The views of a scene show one set of named points, each view turned or mirrored, and shifted as a whole, with a little noise and some points left out.

Scene 1
View 1
vigig: [ 16 -14 -11  -9  -8 -18  31  20  22  -7   1  -3   6  -6]
Zezev: [ 20  -6 -26  13   1   3  19  16  20 -24  -4   2  -5   1]
tigok: [ 26 -15 -21  16   6 -22   2  16  29 -20  -2  -7 -10   0]
vovo: [ 17   7 -24  12  -1  18  14  13  15 -32 -15  13 -10   8]
Gug: [ 15  -6  -9  -5  -5 -15  12  13  23 -17  -9   3  -2   3]
supe: [ 11   4 -13  -8 -10   8  27  13  14 -20 -12  12   1   4]
votig: [ 13  -5 -10 -12 -10  -5  32  16  16 -14  -6   6   6   0]
tagep: [ 23 -14 -19  14   5 -20   5  16  27 -19  -2  -6  -7   0]
Ture: [ 23 -12 -32  12   0   8  38  22  19 -16   3  -2   1  -6]
gab: [ 17 -20  -5 -10  -6 -35  20  18  27  -6   3  -8   6  -5]
bude: [ 20 -14 -22   2  -4  -6  34  20  19 -12   2  -3   4  -5]
tode: [ 18 -15 -16  -5  -5 -12  35  20  19  -9   2  -3   7  -6]
View 2
tode: [-19 -10 -15   7  20 -11 -10  11 -10   6  -3  -7 -17   9]
tigok: [  9 -18 -13  -2  21  -2  -6   8  19   5   9 -22 -24   3]
supe: [-23  -1 -10   8  -2  -8 -14  22  -3  -4  18  -6   1   6]
Ture: [-16  -1 -11  -1   7 -17 -19  10  -5   5   0 -14 -17  12]
tagep: [  4 -16 -13   0  23  -5  -7   7  10   7   2 -20 -25   4]
votig: [-22  -6 -14  11  10  -8 -10  19  -9   0   8  -2  -5   6]
Zezev: [ -5  -2  -8  -3   2 -13 -18  12  11   2  12 -20 -16   8]
gab: [ -8 -23 -21  14  37   2   4  13  -7   7  -2  -2 -18   1]
Gug: [ -8 -14 -14   9  16   0  -4  19   6   0  15  -8  -8   2]
vovo: [-10   4  -5  -5 -13 -11 -21  19  18  -5  25 -18  -4   8]
bude: [-12 -10 -14   6  18  -8  -9  12  -5   5   0  -8 -17   7]
View 3
bude: [  9  18  22 -16 -10  -8 -14  -3  19  -7  11   7  12 -10]
vigig: [ 11  16  27 -20 -13 -11 -19  -4  26  -3  13  10   7 -10]
gab: [ 18   5  20 -27 -12  -6 -26  -8  36   2  10  11   0 -13]
supe: [ 15  22  38  -7 -12  -3 -13   5   4 -10  12  18   8  -4]
tigok: [ 17   4  -8 -17  -4   5  -7  -5  19  -8  -5   5  13 -11]
tode: [  6  20  27 -18 -12 -13 -15  -4  24  -5  14   7  11 -10]
vovo: [ 15  23  16   5  -6   8   5   8 -15 -22  -1  15  20   1]
tagep: [ 16   5  -3 -14  -5   5  -8  -4  18  -9  -2   8  12 -11]
votig: [ 13  21  35 -10 -12  -5 -15   2  11  -8  12  16   9  -4]
View 4
vigig: [ -7   5  -1   6  -6  -9  -1  -8  -2  11   0 -10  -4  -2]
tode: [ -3   3   1  -1  -6 -13   1 -11  -1   9  -2 -15  -3   0]
Gug: [ -5   0   6  -6   9   2  16   0 -12  14   8   6 -11  -1]
Ture: [  9  -2  13 -14  -2 -18  13 -20  -4  -6  -7 -26   4   7]
supe: [ 11   3  -5  -6   6   0   2  -3 -11 -18   3  -7 -14   6]
Zezev: [  8  -4  14 -17   9  -7  21 -12 -10  -4   1 -10  -3   7]
bude: [ -3   4   4  -2  -2 -11   5 -10  -3   8  -1 -12  -4   0]
gab: [-17   6  -1  10  -6  -7   2  -6  -3  29   4  -3  -6  -7]
votig: [  3   5  -6   1   0  -4  -3  -5  -6  -6   2 -10 -10   3]
tigok: [ -7  -3  22 -13   9  -5  28  -8 -12  24   4   0  -1  -2]
tagep: [ -6  -2  17 -12   8  -4  24  -8 -11  20   4  -1  -2  -1]
vovo: [ 20  -3  12 -23  17   1  22  -7 -17 -21   2  -4 -11  12]

In a view up to two points have been moved. Name them for each view, in the order of its rows, or write -.
view 1 -> bude
view 2 -> Ture, tagep
view 3 -> supe
view 4 -> Gug
